Points on a hilly landscape, in no order, each with its height.
From any point a ball rolls to the lowest of the 2 points nearest to it. It stops when none of these is lower. Distance is the straight distance between rows; heights are no part of it.
z104 height 55.0: [  9   9  10 -39  -8  -1 -25   0 -31  21   0  -8   3  -1  -5   2  -5   4
  11  -2   2 -23   4   9   0 -16 -15   6  -4  -2  -2  -8  11   3 -11  13
  -6  -1  19   5  -3  27 -27 -16   0 -23   3   9  -6  -2 -13   1  20  10
   1  -8 -21  -8  30   2 -16  13   4 -23  -6  -8]
z378 height 18.4: [  6   6 -48  23   3  -5  27   4  28  16  25  20 -19 -13  14  -6  18  17
 -36  -2  24  40   4  22  48  21   0  -3 -23  15  -9 -13 -14   5  -6   9
  -7   5 -13  21  23 -37   0  33 -29  23 -23 -14 -33  20  13   1  -3 -15
  14  57  37  11 -34  56 -15  -6 -15  19   3  27]
z665 height 33.8: [-21 -26  21  44  34  43 -59   3  17 -75 -13  26 -43  39  32  -4 -36   9
  30 -24 -18  37  -5 -36 -26 -10  17 -11  40  -4  11  10   0 -35  51 -13
  28 -24  -6 -41  14 -24  70 -21  49 -30 -10   6  22   5  16 -31 -48 -35
 -36 -47  18   6 -32 -62  44 -52  27  24  23 -12]
z245 height 30.8: [ 28 -46 -36 -22  -8  21 -10  76 -21 -38  25 -16 -20  25  24  10 -10  51
  34  -1  28  43 -27   3 -11 -38  11   2  31  15  15 -22  11 -14 -14 -14
 -34 -19  66 -19  42  -6  43 -63  40 -33  16 -29 -35  19  -9  -8 -53 -46
 -23 -15  20  11 -16 -48 -22 -13 -82  85  51   3]
z814 height 51.6: [  2   6 -66  85   1 -32  53 -44  78 -22  30  -6  -9 -27  24 -14  17 -40
 -56 -14  26  35  -5  21  12  47 -20  12   1   4 -27  29 -65  44   8  -9
  -3  51 -35 -32  36 -40  24  40 -46 105  20 -31  -6   6  75  40 -18   9
  29  41  52  39 -42  22  28  12 -40  47  20   6]
z663 height 15.2: [-23  20   7  46 -18  58  21  20   8  14 -51  14 -43 -45  25  23  20  43
 -86 -24  -2  24   0  -2  88  40 -45 -23  -4   0 -29  27 -34 -31   0  -2
  11 -46 -55  54 -33 -20  12  48  20 -45 -59   2 -62  39 -42 -22  27   5
  20   3  22 -62 -20  62   1 -24  -4 -13 -26  -9]
z930 height 65.6: [  7  44   7 -15 -56   7  34   3 -15  55 -29 -27  16 -43  11   0  17 -13
 -66 -14  12 -53   3   8  38  22 -63 -26   7   7 -50  40 -33  19 -32  -2
   0  -3 -19   8 -47  51 -29  11   3 -23   6  -2 -47   6 -25  10  58  37
  36 -16 -12 -54  22  45 -29  31 -23 -29 -22 -41]
z591 height 66.1: [ 43 -12 -43 -25 -43 -18  39  46 -19 -12  11 -40  12  -7  29   0 -10 -23
  -1   4  34 -19 -26  12 -13 -19 -25  -4  41  23 -26  16 -21  23 -30 -12
 -52  19  51 -47  29  27  28 -49  15   9  53 -22 -44   5  15  20 -20  -4
   5 -11  15  10  12 -29 -34  39 -82  78  55 -27]
z947 height 53.9: [ -7  11 -52 106 -10 -13  55 -59  83 -47   5 -11 -20 -33  37  -7  12 -57
 -77 -35  13  32 -14   9  19  54 -41 -10  15  -3 -40  62 -87  35  12 -19
   7  34 -62 -38  16 -34  45  48 -36  95  19 -11 -15   8  80  43 -18  17
  37   9  54   3 -44  18  42  10 -32  36  12 -17]
z613 height 48.6: [-32   1  -5  74  16   6 -13 -39  53 -43 -23  23 -35 -11  26  -1  -9 -30
 -23 -32 -21  20 -15 -21  15  42 -12 -20  27 -12 -34  50 -43  -8  46  -9
  41   1 -51 -31   8 -18  63  23  11  11 -15  18  22   3  40   9  -7   4
  -5 -18  34 -18 -24 -20  41 -21  49   7  -7  -1]
z434 height 63.8: [-10  37  28  -2 -42  34  16   8 -22  53 -46  -7  -6 -45   3  13  13  16
 -76 -18  -2 -40   1   0  54  21 -58 -13  -6  -3 -44  35 -28   4 -16   6
  12 -29 -31  33 -54  34 -31  18  11 -42 -24  -2 -42  14 -45  -2  59  37
  31 -18 -14 -63  24  47 -13  11  -6 -51 -35 -28]
z441 height 67.6: [ 15  28  15 -27 -82  15  50  49 -20  53 -26 -41  20 -38  20   9   9  13
 -76   9  12 -57  -8   2  40 -11 -59 -41   6  18 -47  30 -26  13 -50 -10
 -15 -11  21  10 -43  63 -30 -14  13 -40   9 -25 -75  17 -33   9  44  25
  43 -25  -3 -58  21  31 -60  36 -59   2   0 -47]
z53 height 44.2: [ 42  -9 -59 -38   1 -24  24  40 -14  22  61  23  17   8  -5 -10  22  38
   8  33  37  42  12  36   7 -32  52   2 -40  32  36 -62  40  31 -43  19
 -33  -4  63  46  43 -41 -20 -10 -35  12   5 -33 -36  -6  -3  -2 -20  -8
  10  74   2  36  -1  48 -41   9 -57  29  11  50]
z432 height 16.4: [-54  -3   0  80  33   9   1 -22  77 -31 -16  48 -31  -2   9   0  -1   6
 -31  -5 -30  50  -3 -18  36  35  14 -13 -11 -31  -4  12 -14 -21  38  -8
  52  -3 -68  10   4 -56  31  56 -14   2 -63   5  32  19  15  -1  -7 -23
 -20  28  46  -6 -51  23  30 -42  79  -2 -28  44]
z905 height 69.5: [ 14   4  -5 -12 -78  17  50  52 -15  20 -24 -47   1 -29  39  16   6   1
 -54  -3  19 -28 -19   3  43  -4 -52 -33  26  22 -44  32 -38   2 -44  -9
 -27 -13  23 -15 -20  52   1 -22  20 -29  13 -31 -78  31 -20   1  20   4
  37 -29  17 -53  10   7 -50  30 -70  43  18 -41]
z294 height 35.7: [-42 -24  22  16  45 -10  20  -4  44  -2   7  33   1   5 -39  10  27  30
  14  43 -44  38  25  -4  34  21  67   9 -67 -26  46 -53  44 -25   1   6
  30   3 -43  82 -13 -48 -52  66 -40  14 -76  -1  45  -1 -21  -8  15 -28
 -10  73  15  20 -28  66  14 -25  73 -54 -51  68]
z982 height 38.0: [ -57  -32   61  -20   49   -1  -18  -47  -12   -1   -6    8   46   20
  -66   11    1   -8   47   35  -46  -35   -5  -37  -41   -3   61   31
  -28  -41   45  -39   25  -23   10   23   24    7  -28   26  -49   12
  -59    8    2    0  -23   45   92  -28  -24   -4   40   13   -5  -21
  -38    0   37  -18   42   -5   91 -104  -52   52]
z789 height 22.5: [-54   5  15  65  31   4  26 -24  63   1 -25  38 -26 -28 -15   4   6  15
 -39   8 -32  34   8  -5  57  60   6   0 -33 -35 -17   2  -5 -25  35  -9
  53   0 -90  50 -13 -42 -13  77 -24   1 -80   7  34  16 -18   4  19  -9
  -5  47  39 -17 -36  66  22 -24  81 -33 -61  63]
z871 height 38.5: [-16 -15  13  18  29  34 -49   1   8 -37  -4  18 -32  24  16  -3 -21  15
  25 -16  -7  28  -8 -13  -9  -7   9  -3  26  -6  10   0   6 -29  38  -6
  13 -18   2 -24  10 -11  38 -10  31 -28 -19  12  20  11  -1 -29 -24 -25
 -19 -22   9   4 -11 -30  21 -37  27  12  11  -7]
z418 height 37.8: [-63 -37  50  12  57  12 -21 -41  16 -31 -14  21  24  37 -49  -3  -5  -9
  52  37 -47  -7 -14 -52 -37  11  62  19 -15 -45  42 -42  25 -25  32   4
  37   5 -32   1 -42  -8 -23  15  -1  -3 -41  38 101 -17 -24 -25  18   1
 -25 -13 -14  16  20 -25  50 -19  95 -74 -43  52]
z231 height 12.8: [-11 -20  38  -6 -19  67 -41  49 -26 -33 -20   4 -49   7  22  23  -1  74
  -9 -13  -2  43 -20  -7  47 -24  -5  -5  13   5  17  -8   2 -58  -3   1
  -5 -61  14  20  -3  -9  15 -14  52 -77 -36 -15 -47  40 -39 -36 -11 -52
 -15 -27  20 -42 -11 -22 -11 -44 -44  32  12  -4]
z342 height 49.5: [ 31  26  22 -51 -23 -29 -12  -9 -41  20 -16 -41  26  -4  -6  -5 -15 -30
  34  -9   0 -58   7   8 -34 -15 -31  10  25   4 -23  24  18   9  -7  -9
 -22  21  25 -37  -2  56  -5 -31   3  -7  54  18   2 -21   7  23  11  21
 -10 -29 -41   1  37 -31 -24  36 -13   4  13 -40]
z300 height 39.3: [ -5 -18  38 -12  25  32 -54   3 -29 -28 -10   5 -15  34  -1  -2 -34  13
  51 -15  -8   3   0 -10 -31 -19  10   9  24  -5  23 -10  22 -29  39  -4
   5 -23  16 -31   0   7  15 -31  38 -27 -10  15  31   1 -19 -27 -24 -21
 -27 -41 -14   6   9 -48  19 -22  17  -2  10 -16]
z306 height 43.4: [  0  48  30 -10 -29  -7  -3 -39 -13  25 -42 -24  16 -39  -8  -2   0 -54
 -17 -26  -7 -54  -6  -1   6  40 -59  -4  31  -6 -61  59 -31  12   8  -7
   8  14 -38 -27 -32  52  -3  16   3   0  26  21   5 -13   3  14  50  37
  17 -31 -21 -40  30   0  -3  25  21 -22 -19 -39]
z970 height 45.2: [ 13 -12 -71  56  16 -16  16  -1  45 -34  38  14 -14   2  24 -14  11 -12
 -16 -11  25  48 -17  16  -7   3   0   0  11  10 -10  10 -34  24   3  -6
 -19  20   2 -34  48 -43  55  -8 -13  53  24 -22 -12  11  51  17 -37 -10
   9  27  42  44 -36  -8  21  -5 -37  57  45   7]
z500 height 21.6: [-52 -15  -6  86  39  11 -25 -21  77 -57 -10  49 -32  16  21  -9 -12  -4
  -9  -4 -33  56  -7 -33   8  22  25 -12   8 -26   5  12  -8 -16  41 -15
  56  -7 -52 -19   9 -53  59  30  -1   0 -44   7  39  12  32  -4 -25 -27
 -33  10  42   9 -48 -13  41 -50  74  11  -9  32]
z197 height 40.0: [-39 -16  20 -11  40 -17  17 -10  15  27  11  24  14  -3 -52  18  31  23
  12  46 -40   9  40   2  22   3  64  19 -79 -17  47 -54  37 -10 -21  25
  24   2 -24 103 -23 -21 -84  47 -42  13 -56   4  36  -7 -21   7  29  -2
  13  59  -9   5   1  65   7 -15  60 -82 -58  66]
z540 height 44.3: [-13  15  22 -49  -1   3  -1   6 -48  58  22  10  11  -9 -34  17  19  33
 -12  31 -12 -39  31   4  13 -44  10  19 -74  -3  34 -25  23  -2 -38  49
  12 -15  16  94 -31  11 -93   7 -10 -23 -14   6 -18  -8 -31  14  41  17
  18  26 -44 -26  39  46 -28  -2  12 -88 -46  15]
z915 height 34.9: [-13  23  83   1  -6   9 -45 -34 -33 -20 -66 -21 -11  -8  -5   6 -40 -48
  25 -41 -33 -50  -9 -21 -32  27 -25   8  51   2 -35  59   0 -26  66 -16
   7 -14 -30 -70 -28  43  29  -1  55 -20  28  25  36 -23   4  10 -11  12
 -22 -77 -28 -24  22 -74  28   4  34 -14  13 -45]
z108 height 52.3: [ 36  25  13 -48 -51 -28  17  15 -43  14 -26 -60  26 -12  11  -1 -16 -38
  12 -11   8 -66  -5   6 -27 -16 -37  -3  41  13 -36  42   2  18 -19 -24
 -43  21  28 -56  -6  70   8 -40  15  -8  64   1 -25  -8  17  29   3  15
  -6 -37 -21 -10  28 -32 -39  47 -50  38  34 -58]
z834 height 37.7: [-24  -7  19 -43  28 -32 -12 -31  -4  31  13   3  34   5 -50  10  15  -5
  38  36 -27 -21  25   5 -24 -15  43  23 -44 -11  34 -33  23   3 -20  33
  18  14  -3  54 -23   7 -75   7 -30  12 -10  14  46 -19  -9   6  39  24
  10  14 -40   9  39  16   7   4  58 -77 -49  40]
z57 height 55.1: [ 42  35 -11 -29 -61 -35  59   8 -23   7 -17 -65  35 -18  13 -10 -10 -72
  -6   0  20 -68 -15   5 -31  -2 -45  -7  52  18 -52  56 -22  34 -32 -26
 -58  42  21 -65  -5  62  16 -28   3  31  86   2 -38 -11  34  30  -1  18
  18 -22 -10  -6  23 -28 -39  62 -67  63  42 -61]
z615 height 47.2: [ -5  29  30 -56 -31   3   6   7 -49  69   7  -9  21 -27 -18  11  14  24
 -32  13  -1 -71  23  11  16 -39 -25   6 -51   1  -1   3   8  10 -40  33
  11  -7  17  64 -42  35 -83  -4  -4 -36   8   2 -29 -13 -27  19  52  31
  19   6 -46 -36  44  38 -41  19  -7 -76 -40 -12]
z214 height 47.5: [ 42   5 -53 -51 -20 -24  26  37 -22  39  49   1  22  -4   6  -8  14  27
 -10  28  36  -4   7  27  16 -32  19  -2 -37  34  11 -43  16  34 -55  23
 -34   7  62  37  22  -8 -33 -15 -32   2  14 -32 -48  -6   0  12  -2  11
  21  52  -8  17  21  43 -51  30 -63  17   7  31]
z642 height 24.5: [ 27 -31 -22 -45  42 -35 -13   6 -22   0  41  10  35  44 -29  -1  15  14
  83  36   4  30  16  15 -53 -44  72   8 -31   3  73 -76  52  18 -18   0
   0   8  52  30  33 -22 -22 -29 -29  22  10  -5  48 -32 -13 -27 -15  10
  -8  18 -35  55   6 -18   6  -7  24  -8  -2  27]
z873 height 17.3: [  2  18 -36  19  -7  -5  27  -8  18  28  -1   7 -16 -23  13  -2  19   3
 -44 -12  18  13   2  14  49  29 -23  -8 -16   8 -27   4 -34  10  -8   6
   1   8 -24  12   2  -5  -3  32 -19  11 -20  -7 -32  21   4   2  19   7
  20  32  25 -17  -9  50 -13   9 -13   5 -13   4]
z705 height 58.2: [-18  17  49 -29 -13  25 -28 -12 -40  30 -23  -4  -3 -13 -18  11  -9  12
 -15 -13  -6 -38   3   0  15  -7 -31  17  -5 -14  -9  11   4 -12   0  19
  14 -26 -10  14 -34  30 -40  -2  16 -38 -17  17   1   0 -34  -1  35  13
   6 -26 -29 -33  40   3  -2   2  25 -60 -24 -11]
z760 height 52.0: [ 32   7  -7 -46  -2 -33 -23 -17 -21  16   8 -19  21   9 -14  -8  -9 -21
  46   2   4 -31   6   7 -36  -9  -9  12   5   4  -6   1  19  12  -7   3
 -11  25  25 -17  12  30  -7 -24 -12   9  34  15  17 -19   7  12  10  20
  -9  -9 -37  19  30 -20 -10  25   7  -2   4 -12]
z889 height 34.7: [-26 -11  39 -39  22 -15 -30 -36 -17  21  -1  -6  31   7 -50   4  -2 -16
  44  19 -30 -37  12  -7 -39 -10  20  26 -20 -20  25 -18  25  -9  -1  27
  20  10  -5  20 -28  25 -57  -2  -9   0   0  34  57 -23 -15   7  34  24
  -3 -18 -50  -4  43 -13  16   7  64 -80 -39  26]
z450 height 41.2: [ -22    2   15  -53   23  -26    3   -9  -32   55   29    9   29    0
  -46   24   27   16   15   48  -26  -30   43   12  -11  -41   49   28
  -78   -2   54  -42   30    9  -39   49   13    0   17  101  -23    6
 -102    8  -26    0   -7   -1   16  -16  -19   14   44   17   22   30
  -50  -11   38   35  -10    0   34  -86  -52   39]
z813 height 8.7: [   7   33  -34   39  -36   22   82   19   28   47  -19  -11  -13  -42
   31   12   28    8 -108   -9   35   -3   17   10   80   48  -51  -32
  -10   18  -44   21  -55   12  -33   -2   -3   -5  -27   41  -30    1
   -7   49  -14    7  -24  -20  -83   38  -17   -1   28   12   51   23
   30  -48  -23   91  -18   24  -57    5  -16  -14]
z128 height 50.4: [ 23  26   2 -66 -51 -17  23  27 -39  62  20 -25  36 -24   4  -4  11  14
 -31  18  18 -70  10  17  13 -42 -26 -13 -36  22 -15   0   0  25 -58  13
 -12  10  42  31 -22  50 -66 -16 -13 -29  28 -12 -51 -14 -13  24  39  32
  21   8 -32 -24  42  38 -61  37 -42 -25 -10 -21]
z464 height 63.0: [ 47  -6 -64 -20 -28 -31  44  20  -6   7  40 -16  21  -4  11 -13  -1 -24
   0  10  48 -11 -16  22 -11 -10 -10   2  13  24 -18  -3 -16  46 -32   5
 -48  34  48 -33  41  -2  18 -30 -17  37  52 -20 -31   2  26  18 -15   9
  13  25   8  37  14   0 -28  42 -73  61  41  -2]
z277 height 60.1: [ 40  23 -58  -9 -43 -35  68  -8  13  26  33 -26  28 -25  11 -23  13 -46
 -34   9  52 -28 -10  25   0  21 -27  -2   7  24 -32  13 -41  57 -45  13
 -38  50  24 -24  16   4  -5  10 -37  59  49 -25 -40  -1  38  20   7  22
  36  29  16  21  13  30 -30  53 -73  45  23 -10]
z35 height 44.6: [-46   3  36  66  12  34 -30 -35  25 -51 -47  23 -46  -6  23   8 -26 -27
 -16 -42 -26   2 -19 -36  13  35 -13 -19  44 -11 -34  54 -34 -29  65 -10
  48 -24 -51 -42 -10 -13  65  22  39 -21 -23  22  25  -7  15  -4 -14   4
 -11 -51  13 -33  -5 -38  44 -36  57  -8  -9  -8]
z426 height 34.6: [-46 -35  36  10  54  30 -36 -20  10 -41  -8  30   5  49 -29 -17 -16   5
  57  26 -36  18  -8 -41 -40  -5  52  15  -2 -35  50 -42  32 -27  34  -4
  34 -11  -9 -10 -18 -20  -5   2  10 -10 -39  29  83 -10 -23 -43  -5 -17
 -30 -12  -5  22  -6 -42  44 -32  81 -39 -21  29]
z250 height 40.2: [-14  45  63  13 -31  12  -4 -39 -11   1 -71 -28  -2 -41   1   7 -13 -68
 -16 -48 -26 -53 -18 -14   4  52 -54  -8  57  -4 -66  86 -35  -8  41 -18
  11  -6 -55 -51 -34  50  31  16  35  -5  27  27  13 -18   1  13  30  36
  12 -68 -22 -54  22 -32  20  10  31 -18 -12 -54]
z347 height 24.1: [-11 -22 -23  19  38  20 -29  23  32 -26  32  45 -19  34  -1 -16   9  47
  17  15  -5  77  -1   0   9 -17  46 -10 -19 -14  54 -44  41 -21  -1   4
   6 -21   3  28  29 -66  16  13  -9 -11 -40  -3   3  15 -13 -42 -31 -50
 -32  41  30  30 -49  14  14 -52  29  25   9  30]
z33 height 57.7: [ 48  43 -40 -19 -54 -45  72 -16   3  20  11 -51  45 -28   6 -21   5 -79
 -23   7  43 -59 -14  13 -24  14 -47  -8  29  19 -49  45 -38  60 -52  -7
 -46  60  18 -48   1  33   0   1 -29  65  84 -13 -33 -12  49  28  10  30
  35   9  -2  12  21   2 -33  70 -75  55  26 -39]
z919 height 31.4: [-10 -12  28 -32  28  -8 -40 -29 -15   0   1   1  16  25 -33  -7 -10 -11
  61  15 -19 -12   7  -9 -46  -9  19  19  -3 -20  28 -26  31 -11  17   9
  15   6  10  -4  -9  16 -24 -14  -1   3  -1  28  59 -18 -12 -12  11  12
 -17 -20 -37  16  28 -29  16   3  53 -39 -15   9]
z81 height 35.5: [ 10 -27 -35  -9  42 -37   4   5  29   5  43  29  16  28 -31  -5  34  24
  41  35  -3  63  18  19 -11  -8  72   2 -42   7  52 -67  48  12 -14   6
   3  10  22  43  35 -51 -21  11 -50  30 -23 -17  35  -9   1 -20 -15 -13
  -4  66   6  59 -23  22   2 -20  32   0  -1  49]
z467 height 18.6: [ -5 -18 -34  34  20  21 -11  39  40 -25  37  42 -29  10  20  -8  14  55
 -26   1   7  85  -6  10  45 -10  24 -12 -21   0  31 -29  22 -29  -5   4
  -9 -22  -7  37  44 -74  31  22  -4  -9 -37 -18 -39  29  -5 -19 -35 -61
 -21  55  50  18 -65  33   6 -50  -8  48  23  30]
z519 height 24.7: [ 18 -32   6 -38   1  39 -44  55 -37 -28  12  -9 -16  36  11   8 -18  58
  43  -1  14  31 -12   2  -7 -45  17   6  18   5  35 -32  28 -31   3 -11
 -24 -34  53  -4  22   2  11 -51  36 -52  -8 -14 -16  18 -29 -28 -36 -43
 -32 -23   2   1  -3 -42 -14 -25 -55  44  25  -2]
z322 height 20.2: [ 30  -6  54 -57   9 -17 -49  -4 -73  -1 -13 -27  23  40 -22   1 -47  -3
  87  -8 -12 -38  23  -7 -90 -36  12  25  19  -8  39 -16  54 -13  34 -16
 -22  -5  33 -48 -13  43  -4 -54  28 -13  41  20  47 -30 -13   4 -36   6
 -47 -64 -50  23  24 -79   4  17  -4  -8  23 -38]
z632 height 35.0: [ -3 -13  38 -11  38   1 -52 -24 -19 -25 -16   2   6  40 -23 -10 -35 -19
  71   1 -25 -13   5 -27 -65  -8  18  14  21 -14  20 -16  30 -21  49  -6
  19   9   9 -38  -9  15   8 -23  24   1   9  30  68 -20 -12 -21 -20   4
 -32 -44 -33  21  15 -69  34  -1  50 -16   4  -9]
z980 height 12.1: [ 14  43 -42  34 -27 -14  76 -18  29  54   1 -13  -1 -40  17   1  25 -14
 -86  -9  37 -12  19  20  57  59 -41 -15 -19  18 -42  17 -53  34 -27   3
   0  23 -28  24 -18   3 -30  55 -38  35 -12 -24 -48  19   7  10  30  21
  44  40  31 -26 -15  83 -19  37 -45  -2 -20  -3]
z879 height 30.1: [-19 -26  -7  13  44  -7   4  12  46 -10  23  44  -1  25 -24  -9  25  36
  20  32 -24  68  11   0  16   3  63  -1 -50 -15  59 -58  51 -17  -3   4
  18  -3 -10  54  18 -65 -25  39 -36  12 -62  -8  30   5 -12 -30 -16 -42
 -21  72  22  41 -48  37  13 -39  57  -8 -18  48]
z822 height 29.7: [-30 -32   7  21  53  32 -42   6  27 -45   8  45 -16  48  -4 -19  -5  28
  44  19 -19  58  -6 -27 -22 -18  51  -3  -1 -27  57 -44  35 -26  24  -7
  28 -20   1   1  12 -48  20   2   7 -15 -43  10  47   8 -16 -51 -31 -41
 -40  12  16  30 -36 -25  32 -51  60   0  -2  21]
z589 height 16.0: [ 42 -24  12 -55  19 -25 -41  13 -64 -10  11 -16  26  54 -18  -1 -38   3
 103   3   2  -9  16  -4 -89 -48  29  15  15  -1  48 -40  50  -2  22 -24
 -18   5  51 -33  19  20  13 -64  21   4  40   5  41 -31 -15 -13 -48   5
 -44 -47 -37  43  12 -71   1  11 -14  21  28 -23]
z280 height 13.7: [  6  -7 -48  24  12   6  24  31  34   5  36  35 -24 -11   8  -5  26  42
 -39   8  23  69   7  20  60   4  15  -3 -38  13  15 -36  16  -7 -15  12
 -19  -6  -3  48  39 -68   5  34 -28  12 -33 -25 -48  22  -2  -8 -21 -43
   1  81  42  25 -59  63 -17 -23 -30  36  15  39]
z377 height 54.9: [ -6  -1 -47  82   2 -10  15 -35  61 -48   5   6 -28 -16  37  -7   6 -43
 -36 -32   1  26 -20  -4   5  32 -27 -13  24   0 -39  55 -65  16  22 -14
   8  26 -41 -44  23 -23  65  15  -7  57  23   3  -4   6  66  26 -21   7
  15   0  42   2 -32 -15  38  -2 -12  37  23 -21]
z361 height 40.4: [ 28 -17 -52 -12  23 -36  30  19  20  20  62  32  17  11 -18 -10  34  33
  10  35  26  65  23  37   7  -7  62   9 -51  25  42 -63  46  29 -25  15
 -21   8  40  51  55 -64 -15  15 -53  39  -9 -37 -11  -7  12  -4 -25 -19
  13  93  19  61 -32  51 -22  -5 -28  22  12  56]
z265 height 40.3: [-34   3  69  40   6  36 -39 -38  -3 -46 -59   5 -35  -4  16  10 -41 -36
   4 -45 -34 -23 -20 -34 -10  35 -14  -2  52  -5 -37  56 -17 -33  78 -14
  36 -26 -42 -59 -22  12  51  10  55 -29  -4  23  33 -20   5  -7 -15   5
 -13 -73  -7 -31   9 -67  45 -28  48 -13   1 -24]
z126 height 51.7: [-21  -7 -30  74  10  17  -8 -13  50 -47  -4  19 -40 -10  44   3  -1 -11
 -35 -37  -2  39 -14  -8  27  21 -15 -22  22  -1 -26  42 -47  -8  24 -11
  16 -10 -38 -26  19 -30  70  13  11   7 -12   6 -15  17  43   8 -18 -13
   5  -9  47 -11 -37  -6  28 -31  10  27  16  -8]
z774 height 50.8: [ 36  16 -29 -51 -37 -26  22  20 -24  44  28 -16  26 -14   8  -8   8   4
 -13  15  27 -34   5  21  11 -23 -11  -6 -20  20 -12 -13   1  35 -51  12
 -23  18  46  12   4  25 -36 -16 -23  -5  26 -17 -40  -5   2  15  18  24
  20  20 -14   0  29  32 -48  36 -48   5   3  -3]
z799 height 28.2: [-38 -23   0  79  27  38 -50   1  51 -76  -6  43 -48  27  44  -5 -21  13
 -10 -27 -19  64 -10 -34   7   0  15 -18  29 -13   6  21 -10 -26  33 -11
  39 -30 -29 -25  19 -50  84   4  33 -28 -26   7   9   9  33 -16 -45 -40
 -28 -20  42   4 -54 -31  46 -63  36  30  15   6]
z969 height 25.2: [ 10  17  86 -55 -10 -11 -48 -23 -76  16 -36 -37  24  14 -34   4 -36 -21
  50 -18 -19 -72  15  -8 -67 -20 -15  33  29 -11  11  20  42 -15  30  -7
 -14 -10   8 -54 -33  59 -22 -33  34 -28  38  31  44 -26  -9  21  -4  15
 -34 -69 -52  -5  38 -69   1  23  11 -40   8 -43]
z696 height 41.0: [ 24 -22 -53  35  15  -6  -5  14  18 -47  24   5 -23  14  29  -5  -7  -9
  16 -16  15  28 -25   2 -27  -8   1  -8  33  10 -15  15 -24   8  14 -16
 -20  13  14 -44  46 -15  70 -38  18  29  40  -5  -6   8  35   9 -43 -14
  -9  -3  20  35 -20 -40  21  -3 -32  63  53 -13]
z748 height 20.3: [ 49 -26 -18 -63  22 -34 -25  16 -46   3  36  -6  40  49 -23   0  -9   5
  95  20  17   7  19  16 -74 -56  46  11  -7   4  58 -56  52  18  -8 -10
 -13  12  66  -1  34   5  -6 -60  -7  14  39   0  32 -38 -16 -14 -31  14
 -26 -12 -45  46  15 -40  -9  12  -8  14  14   6]
z745 height 48.4: [ 15 -11 -77  59   8 -36  40 -15  56 -17  51  10   1  -3  10 -23  21 -16
 -29   6  32  47  -8  24 -10  23   3  17  -2  11  -4  -3 -34  46   0  -4
 -20  42   0 -22  58 -56  33  11 -43  95  27 -38  -4   6  65  29 -29   1
  21  57  45  69 -40  12  15   8 -51  56  39  21]
z391 height 28.1: [  2 -31   5 -32  46 -27 -27 -15  -8  -5  19   7  30  39 -39  -8   7   1
  81  33 -17   7  14  -6 -56 -25  56  12 -20  -9  56 -54  40  -2   3   2
  14  12  28  15   5  -4 -24 -19 -23  20   0  16  71 -26 -12 -21  -2  11
 -16  -4 -38  40  15 -28  19  -3  53 -31 -13  24]
z74 height 46.5: [ 32  45   1 -38 -32 -39   8 -33 -15  37  -9 -34  35 -27  -8 -11   3 -54
   2  -6   5 -62   4   7 -18  16 -43   1  17   5 -46  38 -12  30 -22  -2
 -11  40  -1 -26 -14  56 -17   2 -20  18  53  16   2 -22  24  26  40  35
  14  -8 -33  -9  30  -3 -22  45  -4  -5  -6 -33]
z116 height 36.0: [ 24 -35 -47  11  23  11 -20  43   3 -42  38   9 -20  33  26  -3  -5  30
  33  -4  23  52 -22   0 -24 -32  20  -5  30   9  18 -18   6  -6   7 -12
 -20  -6  35 -21  53 -26  64 -50  23  -5  18 -16 -16  10  10 -12 -52 -38
 -21  -2  25  35 -28 -33   5 -24 -42  72  47   6]
z985 height 19.4: [  5 -17  15 -28  -6  39 -41  38 -30 -10   3  -3 -24  15  10   8  -6  52
  16  -5  10  24 -10   5  20 -35   0   1   5   5  22 -23  19 -31  -5   3
 -16 -35  30  11   4   2  -4 -30  24 -51 -21  -6 -27  22 -28 -27 -12 -37
 -15 -11   0 -14  10 -11 -19 -23 -31  14   4  -1]
z490 height 11.7: [-12  34 -15  50 -21  31  54   3  24  36 -40   3 -27 -45  26  16  25  14
 -97 -22  17   7  12   7  84  60 -50 -29  -8   9 -43  35 -52  -2  -7  -2
  11 -22 -53  43 -33  -6   0  51  -3 -11 -46  -4 -58  32 -27  -6  31  19
  35  13  22 -59 -22  83  -5   4 -19 -14 -34 -14]
z207 height 69.0: [ 24 -11 -11 -23 -61   3  32  50 -21  -2 -15 -44   0 -19  35  15  -7 -11
 -19  -4  20 -25 -25   8  16 -11 -36 -15  36  24 -34  23 -26   7 -29 -14
 -40  -3  35 -37   4  44  20 -41  26 -23  29 -24 -55  22   0  10   1  -8
  16 -31  17 -30  11 -18 -41  30 -68  60  39 -40]
z373 height 61.2: [-28  24  74  -6 -27  58 -14  -2 -47  44 -46   6 -16 -33 -23  26   2  29
 -60 -20 -13 -47  -9 -10  44   3 -47  20  -8 -17 -23  25  -9 -19   5  17
  21 -50 -39  34 -60  30 -44  13  36 -61 -38  16 -15   8 -64  -4  47  23
  20 -39 -31 -60  35  19   4 -12  21 -87 -40 -13]
z610 height 30.2: [  7  20  86 -31 -15   4 -49 -10 -64  -8 -56 -38  -4  -1  -8   8 -43 -28
  36 -35 -21 -60   2  -9 -48   3 -24  15  44   5 -16  42  19 -25  49 -17
 -20 -21  -3 -73 -31  58  14 -26  51 -33  34  16  23 -13  -3  15 -14   2
 -34 -79 -31 -19  30 -72   5  13   0 -13  22 -57]

Where does a ball stop that starts at each point below?
z300 -> z589
z450 -> z589
z871 -> z432
z814 -> z231
z905 -> z342
z426 -> z280
